The views of a scene show one set of named points, each view turned or mirrored, and shifted as a whole, with a little noise and some points left out.
In the rows, 100 means zero.

Scene 1
View 1
Nipub: [139 135  92 121  89 107 104 111  95 102  97  88 110  53  93 131  94  83
 111 122  95  92 110  85  97 115]
luz: [ 73  94 119 125  98  96  74 107  91 117 116 121 123 143 111  87  88 126
 125 104 105 128 101  69 116  97]
Dovuf: [117 131  99 122 104 103  94 111  96 104 119 111 107  79 110 115  90 103
 108 110  79  90 113  93 100 118]
beg: [108 138  94 130 101 108 105 120  86  93 121 110 106  87 113 119  78 106
  96 107  89  84 117  90  89 129]
pekon: [ 79 102 111 132  89 100  94 108  81  99 107 120 120 129 107  94  88 128
 119  97 113 117 106  65 106 100]
buto: [ 98 127  99 127 105 100  96 113  90  98 129 124 106  94 118 108  85 118
 103 100  75  88 117  94  97 119]
vusid: [ 95 108 109 117  94 103  74 116  98 120 112 107 124 130 104 112  76  96
  92 132  89 122 110  78  98 120]
liv: [ 91  96 117 114  99  91  70  97 102 120 117 126 121 119 110  93 101 119
 124 106  78 121 106  80 118  94]
ton: [127 112  95 126  65 109 106 102  84  96  75  89 124  85  79 129  89  80
  97 127 110 115 114  65  88 111]
moreb: [ 76 127 102 138 108 102 100 120  81  90 136 131 106 120 126  98  74 135
 103  87  90  86 116  86  94 121]
Tul: [ 95 127 109 124 118 102  82 123  92 112 128 106 107 104 120  99  83 118
 133 107 113 101  97  83 117 110]
Paze: [133 110  96 124  67 102 109  89  93  94  78 101 118  61  80 124 108  88
 110 110  87 106 115  71  94 101]
Nisaf: [116 120 106 119  96 104  87 114  95 113 105  94 114  93  99 114  87  94
 117 124 107 110 102  77 108 111]
fiten: [123 145  89 126 104 108 108 118  91  92 120 106 100  62 111 125  85 101
 101 108  82  75 118  96  89 128]
View 2
pekon: [ 82  92  84 122  93  70  65 121 106  86 107 123  94 120 104 104 106 128
 101 129 103  78 124  71 116 133]
Nipub: [113  97  81  67 112  83  73  73 108  68 119  80 103 107 103 107  85 100
 103 102  99 127 112  90  90  74]
Nisaf: [ 97  97  82  89 107  80  76 103 112  74 128 100 105 109 102 114 101 119
  94 114  99 102 116  91  87 101]
moreb: [114 100  89 118 106  76  51 110 103  87  71 128 117 105  80  96  94 100
  95 119 121  70  96  75 122 134]
liv: [ 76 113 100 117  98  62  64 121 118  90 113 116 112  94 105 105 104 127
 103 117 106 100 135  99  92 151]
Paze: [ 93 100  78  82  95  74  65  75 106  77 120  80  81 112 118 103  84 104
 109 114  85 140 141  77 102  91]
vusid: [ 90 103  83 116 106  78  55 124 115  93 129 110 110  93  99 111 110 109
  67 124  97  90 128  89  70 132]
Dovuf: [110 107  92  87 111  76  65  92 109  77  99  98 118  97  91 102  89 100
 101 104 111 109 108  93  97 107]
fiten: [129 102  87  77 117  84  62  76 105  71  89  93 119 100  85  99  78  87
 100 102 114 112  94  87 102  88]
beg: [118  97  81  91 109  83  60  87 103  76  93 101 109 106  89 100  88  94
  94 111 109  99 102  77 107  99]
buto: [114 104  91  99 111  76  57  92 106  79  83 109 116 101  86  97  84  96
 101 110 116  97 103  83 111 116]
luz: [ 75  98  91 128  95  65  68 137 113  90 117 128 105 110 103 109 116 137
  96 128 106  73 127  85 100 151]
Tul: [ 99  97  95 100 110  74  80 117 114  72 108 121 119 111  89 109 105 132
 108 110 120  76  95  97 103 118]
View 3
liv: [100  88 102 104  94 136  88  64 113 111  78 119  82 100  76  93 100 110
  69 114 114 105  92 113  91 107]
luz: [ 91  72 103  93  91 131  81  68 111 119  65 121  88 108  71  90  83 124
  72  95 109 126 101 100  83 106]
Nisaf: [103  90  90 125 117 108 112  99  86  98  62 113  88 121 100  87  97  95
  75 101  97 102 100 117 100  95]
Dovuf: [103 105  73 110 119  96 107  85  86 101  83 120 109 121 100  82 111  73
  82 118 106  88  80 135  95  96]
ton: [124 109  98 127 131  93 118 145 102  97  57 108  85 113 101  95  98  93
  90  79  94 109 107 118 121 110]
moreb: [ 86  88  72  66 107  90  84  74  98 126  85 129 130 121  80  81  93  85
  91 103 112 117  78 118  74 104]
fiten: [105 109  67 106 128  76 116 101  79 100  86 117 119 127 110  82 110  58
  94 116 105  87  76 137 100  96]
Paze: [126 111 111 124 123  98 123 135 107  89  84 104  81 106 108 102 107  83
 102 101 106  94  95 119 125 114]
buto: [ 98  99  75  90 115  88 100  87  95 109  90 120 119 121  95  84 104  73
  92 113 112 101  77 126  90 101]
beg: [103 104  67  96 126  78 106 101  86 109  76 121 121 126  98  81 102  71
  90 103 104 101  82 131  94  98]
pekon: [ 94  75 105  85 100 112  90  92 110 119  71 118  96 113  80  93  83 112
  89  88 108 128  99 101  87 109]
Tul: [ 81  68  87 105 105 109 101  66  79 104  71 118 102 133  96  83  91  97
  77 110 103 109  92 112  80  90]
View 4
liv: [ 86  90  98 112 100  49  88 106  67  92  80  80 122  93 113  97 118 115
 135  93  96  87  94  61  87  77]
Nipub: [133 118  52 136 122 118  84 116  94 107 119  83 137 116 124  91  80  91
  98  94 107 101  86  70  79  88]
Paze: [115 117  48 132 110  94  78 134  77 108 109  73 136 119 100 106  79  81
  99  97 107 102 104  79  64  70]
vusid: [111 113  90  90 105  69  87  89  69  88 100  98 114  86 110  85  92 118
 116  99  75  80  84  61  66  83]
ton: [131 119  48 115 113  95  81 121  68 107 115  95 132 109 105 101  70  90
  88 103  81  94  96  85  51  66]
buto: [ 95 116 104 121 112 100 105 123 114  89 114 100 113 101 115  93  94 105
 123  96 111  93  87  70  94  94]
fiten: [116 127  86 131 122 124  97 119 122  97 126  93 121 111 121  86  83  98
 111  93 117  97  83  68  92 101]
pekon: [ 89  86 102 108 108  55 110 127  75  95  91 118 119  90 111 112 104 110
 119 101  76  90  98  88  78  63]
luz: [ 85  81 109 101 104  40 104 108  62  90  78 110 120  83 117 103 117 120
 128  99  75  85  93  75  84  65]
beg: [108 123  95 117 117 109 102 116 113  91 124 106 116 102 117  91  83 104
 112  98 103  92  84  72  85  96]
Dovuf: [110 116  86 124 115 101  93 112 102  96 112  87 124 104 122  87  95 104
 118  93 111  94  85  63  91  94]

Which points are out of place in each view (at most two, in the order of its rows)? Write - if all are in place.
view 1 | buto
view 2 | vusid, beg
view 3 | Dovuf
view 4 | -

Scene 2
View 1
Nese: [ 86  85  98 104  79 121 122 113 105 102 100 102 108  99 105 104 132  88
 108  88  98 102  92  87 130  83]
leguv: [ 85  83  98 102  89 103 140 104 104 116 104 115 109  96 115  90 121 103
  99  83 100  99 102  73 138  96]
vuni: [118 103 117  96  93  85 115 108 117 139 114 130  97 107 109  98  75 122
  52 100 101 105 103  93 115 106]
tonem: [108  92 108 101  91 104 111 101 102 120 114 107  93 103 107 106 101 107
  76  92 107 106  99  91 115  98]
Loruz: [ 74 104 110 101 100  93 116  93  87 108 121 125  89 121  94  98 102 125
  67  89  87 106 107  99 116  99]
mefa: [129  79  96 115  96 102 110  90  99 121 113  71  88  87 106 113 110  91
  80  83 137 107 107  79 105  99]
bufis: [ 91 109 103 119  91 107  80 102  87  88 117  82  82 118  66 129 114  97
  60  94 105 113 112 116  83  74]
Gozuk: [ 90  82  99 103  92 102 139  99  98 118 106 112 104  95 117  90 121 104
  98  83 105 100 103  70 137 102]
teka: [102  79  87 120 103  77 145  90  94 118 108  88 102  86 107  87 118 102
  84  73 127  95 128  53 124 107]
busok: [110 100 120  93  92 103 103 101 105 128 120 124  88 114 109 108  85 117
  64  98  98 110  92 105 114 102]
dofo: [120  93 105 108  89  97 108 107 111 124 109  97  97  97  99 110  98 101
  67  94 115 105 106  90 108  94]
tata: [ 90 117 113 112  85 130  44 102  82  76 127  77  68 135  56 153 114  97
  56 102  98 124  95 150  64  63]
Lamed: [149 112 114 109  94  51 125 122 140 159 103 127 110  91 100  91  53 125
  20 105 118  98 127  74 108 111]
sekun: [ 87 110 108 109  92  96 101 106  98 103 113 110  91 116  81 111 103 112
  59  95  94 107 110 105 102  86]
buvu: [114  97 106 110  84 122  76 106 100 101 115  77  83 109  84 134 112  90
  72  98 115 115  94 115  88  78]
Lede: [ 86 111 117  96  79 120  89 119 107 104 113 122  95 123  88 118 104 107
  71 104  81 113  87 124 109  77]
Nari: [ 39 112  98 113 105  74 137  97  79  88 114 130 100 124  77  84 119 130
  67  81  75  96 133  85 121  91]
Pakod: [142 106 116 106  78 108  79 123 126 127 109  93  93 102  89 131  84  93
  51 110 116 113  95 114  89  82]
zusad: [ 74 100  91 119  91  93 124 108  95  92 103 100 105 105  81 100 127 102
  80  85 100  98 123  82 115  83]
Pomor: [111  93 113  99  87 121  90 101 100 116 119 100  86 110 103 120 103 100
  77  96 106 113  86 109 106  90]
Fov: [ 91 100  96 120  94  93 112 100  94  98 109  88  95 105  80 109 118 100
  68  87 110 103 122  90 100  86]
duvad: [110 118 110 118 109  49 114  95 102 126 122 117  87 113  77  98  69 137
  15  93 110 101 141  89  91 107]
View 2
Loruz: [ 93  99 102  97 119 134 104 114 113  95  88 121 103  49  87 104 120  78
 104 105 110 104  90  98  98 118]
leguv: [ 95  89  81 117 116  90 106 101 112  77  81  89 101  63 114  94 134  88
 118 125 131  86 102  94  98 123]
busok: [ 98 106 117 100 104 118 101 118 117  92 107 105 111  62 101 126 115 104
 102  99 110 115  96 120  89 108]
Gozuk: [ 98  90  84 118 115  88 110 103 116  73  83  93 102  63 113  88 133  86
 116 120 127  85  99  94  98 120]
Lede: [ 75 101 122  89 116 130  84 105 103 117  83 112 116  58  84 141 115 113
 112 120 133 116 105 107  87 100]
tata: [ 74  99 155  67 110 120  77 103 105 142  66 167 143  66  29 141 102 122
 103  92 127 112 107  95  84  50]
teka: [108  83  68 115  97  68 127 111 113  74  85 109 114  75 111  68 126  73
  96 103 111  67  99  90 100 110]
Lamed: [ 98  97  66  96  64 112 130 148  95 102 140  89 124  84 144 127  95  87
  53  95  84 103  99 141  88 122]
zusad: [ 82  80  78  97 111 102 107 103  98 105  66 122 116  63  89  93 120  80
 102 121 128  78 104  80  99 107]
Fov: [ 88  85  91  92 102  97 108 110 102 108  75 133 125  69  82  98 114  87
  92 106 118  82 104  89  95  92]
Pakod: [ 84 100 119  83  79 100  97 121 100 124 108 112 138  87  96 151  98 128
  82  99 118 111 113 129  77  77]
buvu: [ 89  97 129  88  99  88  92 105 109 114  80 132 137  79  70 125 111 123
 103  99 129  97 111 105  85  66]
tonem: [ 98  97 105 105 104  98 105 112 113  89  95 106 115  69 101 111 120 100
 104 104 118  99 100 108  92 103]
sekun: [ 83  94 104  89 107 122 101 114 103 113  84 126 119  61  83 118 110  92
  94 107 116 101  99 101  94  99]
Pomor: [ 96 102 127 101 106  96  94 107 118  96  91 114 121  70  87 124 119 117
 111 101 125 106 105 111  88  88]
duvad: [ 98  97  80  81  82 136 127 144 101 111 118 134 123  65  98 108  94  66
  58  79  74 100  87 116  96 112]
Nese: [ 85  87  95 112 118  84  96  92 108  91  66  95 110  65 102 104 133 105
 126 133 148  85 111  90  93 107]
dofo: [ 96  92  96 100  92  88 109 114 107  99  94 112 124  77  99 109 114  99
  91 103 114  90 105 108  92  96]
Nari: [ 81  87  71  92 128 149 110 111  99 104  67 131  96  36  84  86 121  50
  99 119 112  89  87  76 107 133]
mefa: [109  90 102 109  89  56 113 111 118  82  92 116 130  88  96  92 121 104
  98  91 115  79 107 104  92  81]
View 3
bufis: [ 93 109 126  79  67  92 130  89 118  78 140  94  83  94  98  72 102  70
 112  98  56  99 114  71 100  88]
Fov: [105  89 100  85  72  81 120  92 111  87 140  94  89 112 107  87  83  69
 114 108  84  88 107  68 113  88]
leguv: [126  77  72 101 106  55  99  86  88 109 121 111  95 107 104 104  68  52
 112 120 107  90  86  86 123  71]
Pomor: [102 103  98  76  94  77 113  81 113 107 114  98  86  76  94  90 109  63
 106 112  62 102  86  89 114  84]
teka: [117  72  56  77  85  61 116  87 110 107 138  91  95 135 118 112  66  70
 115 125 117  79  89  66 140  89]
tata: [ 79 133 157  72  66 102 140  85 125  68 135  96  73  67  85  56 124  63
 113  89  22 116 117  77  87  86]
dofo: [106  85  83  79  79  81 108  94 113 110 122  91  94  98 106  95  96  77
 103 116  81  82  93  80 117  95]
duvad: [ 86  51  81  78  71 135 114  96 108 121 138  67 101  96 105 125 100 107
 117  94  98  95 135  64 104 115]
Gozuk: [124  77  70  94 106  55 104  82  92 110 122 108  93 110 104 106  68  54
 113 120 108  92  85  84 128  73]
Lamed: [100  39  52  88  74 124  79 113 107 152 109  67 116  86 113 126 108 117
  95 115 102  66 107  86 105 123]
vuni: [104  67  71  87  95 100  94  91 101 133 110  85 101  78  99 115 102  86
 103 112  89  92  99  89 110  97]
busok: [101  82  86  84 104  94 105  82 100 124 109  93  94  68  92 112 107  74
 107 106  78 108  98  92 108  88]
tonem: [108  86  82  82  95  78 108  85 106 113 117  97  92  90  99 102  95  68
 107 114  82  95  91  85 117  85]
sekun: [100  85 109  91  83  96 113  90 101  98 130  96  90  89  96  93  93  70
 114 100  78 100 116  78 100  86]
mefa: [105  99  70  58  78  62 123  84 128 106 125  86  88 112 111  95  97  74
 104 128  80  82  74  75 137  96]
buvu: [ 96 117 114  72  74  79 123  88 124  92 123  97  82  83  98  70 115  68
 102 111  46  94  91  83 109  90]
Nari: [111  59 105 113  95  97 117  85  76  85 153 105  92 115  98 112  53  58
 135  89 120 111 142  64  99  69]
zusad: [114  83  99 101  80  72 112  95  96  85 142 105  91 119 108  86  68  59
 117 108  99  86 110  71 111  78]
View 4
Lede: [107 119 102  97  85  66 123 110 107 138  86 104  71 121  79 126 112 123
 126  95 112 107 108 106 118 113]
sekun: [ 99 111 105  95  92  82 114 105 105 123  89 102 107 111  82 117 115 118
 123 123 114 112 115 114 118 104]
Gozuk: [ 93  86 117  96  66  90 119  93 111 103 104 117 100  93 139 113  80 142
 100 118 139 103  99 119 116  86]
bufis: [ 94 110 101 106 105  69 104 103  85 130  95 104 117 116  56 106  95 109
 135 120  98 116 125 110 100 119]
busok: [112 108 120 103  75  91 127 102 106 128  82 100 109 123  97 138 119 120
 108 106 125  83  95 104 122  91]
vuni: [119 119 117  98  66 106 115  97 116 117  89  98 121 111 109 133 131 115
 108 117 131  81  95 106 120  84]
zusad: [ 87 100 102  90  87  80 103 100 109 105 107 113 103  89 109  95  90 132
 121 134 121 125 122 124 110 101]
leguv: [ 96  89 114  94  64  87 117  95 116 103 106 118  91  92 140 114  82 144
 103 115 140 105  99 119 116  88]
Lamed: [138 146 113  90  51 138  95  92 131 102  97  89 152  99 116 129 168  97
 112 133 138  69  95 101 115  72]
buvu: [106 113 105 120  87  74 101  95  78 132  98 110 118 120  68 118  88 107
 130  98 105  93 109  95  87 115]
Loruz: [ 93  95 116  92  93  84 131 107 113 119  80 101 104 111  96 124 112 130
 109 131 122 110 110 124 138  92]
Pakod: [127 137 102 114  70  90  95  95  92 132  99 102 119 121  73 128 119  97
 132  91 113  79 100  85  87 110]
tata: [ 96 116  97 118 123  47 112 110  69 155  81 101 103 137  17 117  96  99
 147  99  80 116 128 100  97 136]
Nese: [ 93  95 105 100  69  70 112  96 104 115 111 124  75  97 125 108  70 141
 115 100 129 110 104 113 102 104]
Nari: [ 77  90 109  71 104  84 127 113 128 104  88 100  97  91 107 104 115 141
 112 158 123 139 128 144 149  91]
dofo: [108 111 111 106  73  96 103  93  99 112 103 109 126 103 101 115 101 115
 116 118 124  94 105 106 101  95]
Pomor: [107 103 114 114  80  76 118  97  90 131  91 110 105 121  86 129  91 118
 117  94 117  90  98 100 104 104]
tonem: [105 103 117 106  73  88 116  96 101 117  96 108 113 110 106 124  97 123
 109 112 127  92  99 108 111  93]
mefa: [101  95 118 120  72  95  98  83  82 107 111 118 146 102 105 112  71 116
 112 114 125  84 100 102  86  95]

Which points are out of place in each view (at most two, in the order of its rows)? Write - if all are in place.
view 1 | vuni, dofo
view 2 | Pakod
view 3 | -
view 4 | buvu

Scene 3
View 1
Saso: [ 90 101  99  93 128  97 102 104  89  87 113 118  77  87 103 132  91  89
  94 116 112  95  99 120  80  96]
Miges: [107 118 117  65 124 107 128 102  68  84 124 117  69  85  92 146  85  70
  89 101 122  94 121  89  66  83]
Pebo: [ 94 105 108 111  92  90  64  87  97 128  75  64 107 114 132  52 120 109
  83 106  85  58  99 121  78 106]
ranev: [ 89 108 102  81 110  95  94  76  86  94  98  95  90 106 109  99 113  86
  79 107 107  66 115 107  55 107]
Ril: [ 98  99 107 108 120  95  90 113  93 108 102  98  87  89 115 110  89 101
 102 117 100  93  92 125  95  95]
gogu: [102 117 116 114  92  98  79 102  81 119  98  80  91  95 122  80 117 100
  75  94 100  83  90 115  94  92]
Nub: [105 113 114  94 122 102 111 117  77  94 122 110  72  76 102 138  85  86
  95 106 116 105  97 110  95  82]
ledil: [114 107 124 104 101 100  89 115  90 136  82  73  97 104 126  73  92 104
  98 102  82  78 105 108  90  84]
getu: [114 118 124 100 106 107 106 121  73 110 112  99  77  85 110 114  93  90
  86  93 107 102  97 104  98  77]
rak: [ 90 108 101  88 117  93  94  85  87  92 107  97  87  95 106 111 106  89
  86 113 112  77 106 116  69 104]
mosuf: [ 84  94  94  90 127  89  91  90  97  92  98 102  90  98 110 112  95  96
  98 125 105  77 105 125  69 107]
tedok: [112 113 123  93 120  97 101 113  81 113 109  83  85  80 110 116  82  95
 105 111 108  92 100 106 100  85]
Sete: [102 118 110 100 120 102 111 117  72  85 132 119  65  71  98 146  95  83
  86 101 125 113  89 114  98  84]
gos: [ 85  90  92 107 126  93  90 109  99  95 102 114  84  92 113 119  92 100
 101 123 103  92  92 135  85 101]
fada: [109 119 122  91 111  98 100 103  76 110 110  83  85  86 110 109  95  90
  91 103 110  86 104 101  90  88]
kiza: [102 111 113 111 114  91  84 107  86 110 111  79  88  80 114 106  98 103
  97 113 109  92  84 122 108  95]
nuku: [ 92 106  98 114 112 103  98 116  81  90 116 126  71  87 108 126 105  91
  79 100 112 107  86 126  92  89]
vez: [ 88  98  96 108 123  91  86 104  96  98 104 102  87  89 112 113  97 101
  97 121 105  90  90 130  90 103]
gid: [108 110 114  95 115 106 110 119  78 103 110 110  77  87 107 122  89  88
  91 100 107 100 102 107  89  81]
pir: [103 111 114 111 106  94  84 107  86 116 101  80  90  89 118  94 101 103
  92 107 100  87  90 119  99  93]
Naz: [ 93 102  99 133 115  99  87 133  87 100 116 120  73  78 115 123  99 103
  90 106 106 117  69 139 116  88]
View 2
mosuf: [103 105 113  76 112  74 123 119 106  99  95  83  99  96 108 138  97  86
 100 107  99 122  89 117  98 115]
gid: [ 96  89 106 109 100 101 130 116  90  81 107  95 105  75  98 115 106 117
  93  78  91 110  96 128 105 119]
Pebo: [ 87 133  99  64 136  92  98 132 101 114  92 105  78 106  57 107 102  51
 133  85 131  94  84 112  92 100]
ledil: [ 95 127  84  92 126 113 115 123 100 101 106 105  89  97  66  97  96  95
 120  77 127  91  98 117 102 109]
vez: [ 94 105 120  95 114  80 116 108 102  97  88  87 113  98 102 123 103  96
  96 100 103 115  81 117  97 103]
pir: [ 93 109 104  98 111  99 111 114  91 100  94 100 106  95  79 103 106  90
 107  75 114 104  83 113  97 102]
Ril: [ 96 109 110 102 113  93 118 108 102  95  93  90 112  97  97 113 100 105
  97  94 107 110  86 118  99 105]
Naz: [ 78  93 140 128 113  94 110  96  98  81  83  94 131  90 100 100 115 121
  86  90  97 107  73 125  98  88]
ranev: [ 99  95 107  62 108  76 122 136  94  97 106  95  79  82  91 139 105  65
 113  88  94 117  93 122  98 127]
getu: [ 94  90 101 115  99 110 125 115  83  83 108 103 107  73  87 103 111 114
  96  65  95 103  94 125 105 115]
kiza: [ 97 107 109 102 105  91 110 103  90 103  85  92 120 102  88 107 107  94
  96  82 111 112  77 108  94  99]
nuku: [ 81  82 137 112 107  87 120 110  93  76  95  95 114  76 104 118 116 108
  91  89  83 112  82 132 100 105]
Miges: [111  66  98  97  78  91 148 124  81  77 121  90  98  60 115 140 105 116
  85  73  69 125 105 130 109 143]
gos: [ 94 104 124  96 117  78 119 110 108  92  89  84 113  98 110 126 101 104
  94 109 100 117  85 122  98 104]
Nub: [101  80 109 116  89  97 132 108  86  82 103  91 118  76 109 119 107 121
  83  77  85 118  91 123 104 119]
View 3
nuku: [120  77  96  76 107  81  98  92  80  88 125 102 137  91  95 110 118  96
 118  76  80 118 119  92 105 106]
gid: [115  82  93  89 100  90  92  79  72  88 116  87 129  96 108 115 104  93
 104 102  86 124 107  79  95  95]
rak: [101  92  88  95  89  89  91 100 105  83 120 112 117  83  85 124  93  99
  98  92 102 113 111  95  89  86]
gos: [103  80  98  89  97  79  84  99 100 105 137 103 144  71  85  99 110  90
 114  79  95 122 105  99  88  89]
tedok: [106  89 104  98 100  98  88  95  72  86 120  80 120  98 105 116  90  80
  92 106  93 131  86  78  76  99]
Naz: [122  74 115  77 118  85  98 100  69 100 137  90 150  92  88  95 125  83
 124  67  74 131 102  94  98 118]
mosuf: [ 95  88  88  97  86  82  82 101 113  97 131 109 128  69  83 111  96  94
 103  87 106 115 106  99  82  79]
getu: [121  86 102  94 104 101  99  78  63  85 114  84 126 106 103 118 102  89
  98 103  81 128 102  78  97 103]
Pebo: [117 110 117 140  85 136 103  93 112 106 136 117 127  84  28 116  79  90
  71  93 105 128  92 112 101  80]
vez: [104  84 101  92  98  88  88 104  98  99 136 102 136  77  80 105 104  88
 108  78  96 123 101  99  85  94]
ledil: [120 100 115 132  90 127  94  73  82 109 129  87 134  91  65 110  86  84
  76 112  95 138  84  91  95  82]
Saso: [102  79  86  78  97  72  85  95  94  89 123 100 131  80 106 111 107  94
 115  87  94 115 113  89  85  91]
Ril: [108  85 106  99 100  94  89  95  88 102 134  92 138  82  84 103 102  83
 103  88  93 130  95  93  86  94]
gogu: [127 100 116 115 101 123 108  94  84  90 125 105 125 103  57 120  91  91
  85  91  88 128  98  99 104 101]
Sete: [112  74  91  64 111  72  93  97  68  73 114  90 123 102 123 118 113  91
 120  85  78 118 114  78  91 114]
Miges: [102  81  67  73  90  70  86  77  79  68  96  90 108  96 139 133  98 102
 106 115  93 108 121  68  88  88]
pir: [115  94 113 107 101 111  97  97  84  95 130  95 128  94  71 112  93  84
  91  92  90 132  90  94  91  99]
fada: [111  93  98 100  97 103  94  90  79  82 115  91 115 101  97 123  89  88
  90 105  92 125  96  83  86  95]
View 4
Miges: [ 76 124  96  98 120 114  74 126 121  63 119 114  92 123  87  95 106  72
 119  98  64  61  88  92 119  87]
nuku: [108 109  98 108  83 120  84 111 104  75  81 102 130 104  94  95  76  79
 123  82  72  95  81  77 124  70]
getu: [102  99 107  94  98 104  95 101  85  84  99  93 109 121  97 105  78  92
 132  77  76  90  89  97 108  73]
pir: [ 98  94 111  91  97  87  93 101  70 101  73  88 110 111  99  96  81  87
 111  95  86 120  85  91 110  68]
Saso: [ 90 115  95 101 104 109  87 117 114  78  81 109 123 104  90  90  96  67
 103  98  75  91  78  75 126  72]
ranev: [ 75 110 107  97 108 108  50 124  75  94  85 103  97  98  81  81  97  66
 100 128  78 120  88  89 125  80]
mosuf: [ 82 110  98  93 109 101  80 118  94  95  70 104 121  96  86  84 100  60
  87 118  81 115  77  75 128  71]
rak: [ 82 111 103 100 105 101  65 122  91  89  79 104 104 103  88  83  95  71
 100 115  77 110  83  82 123  76]
kiza: [100  96 110  95  96  78  98 104  85  96  65  93 111 113 106  96  84  91
 108  89  85 113  81  84 109  66]
Pebo: [ 88  84 120  82 100  88  68 103  26 126  63  79 106  93  85  85  79  78
  98 125  95 161  92 100 115  66]
Naz: [122 100  98 105  75 106 110  97 104  82  65  95 144 106 103 101  69  87
 121  66  80 100  76  72 120  61]
Ril: [ 96  99 101  91 103  93 104 104  88  96  71  96 127 106  95  96  88  74
 104  92  85 110  79  83 119  66]
vez: [ 96 103 100  98  97  96  92 110  94  94  63 102 129  99  95  90  87  72
  97  99  82 114  76  75 124  65]
Nub: [ 96 111  97  99 104 101  97 111 115  72  94 106 112 119  98 101  92  82
 119  79  73  75  81  83 114  75]
gos: [ 95 107  94  96 100 104  97 110 101  93  66 102 139  97  90  90  89  64
  96  99  82 110  74  73 129  65]
ledil: [ 88  85 112  71 116  89 101  95  42 116  89  78 110 111  87 103  84  81
 112 101  91 125  92 109 108  68]
tedok: [ 89 100 106  88 114  82 104 104  91  90  87  96 104 122  99 102  95  86
 109  89  82  93  85  94 107  72]
Sete: [104 114  98 111  92 106  90 114 126  63  92 109 113 121 102  99  87  88
 124  74  67  71  81  78 114  76]
gogu: [101  89 117  94  90  95  74 103  53 103  76  84 104 108  95  93  73  93
 121  98  86 130  91  98 109  70]
gid: [ 94 106 100  92 106 108  93 107  96  81 100  99 112 116  91 100  88  79
 123  85  75  85  87  93 114  75]
fada: [ 86 102 110  92 109  90  84 110  83  89  92  97  95 120  96  96  92  88
 115  97  80 100  89  97 108  78]

Which points are out of place in each view (at most two, in the order of its rows)? Write - if all are in place.
view 1 | -
view 2 | kiza
view 3 | tedok
view 4 | getu
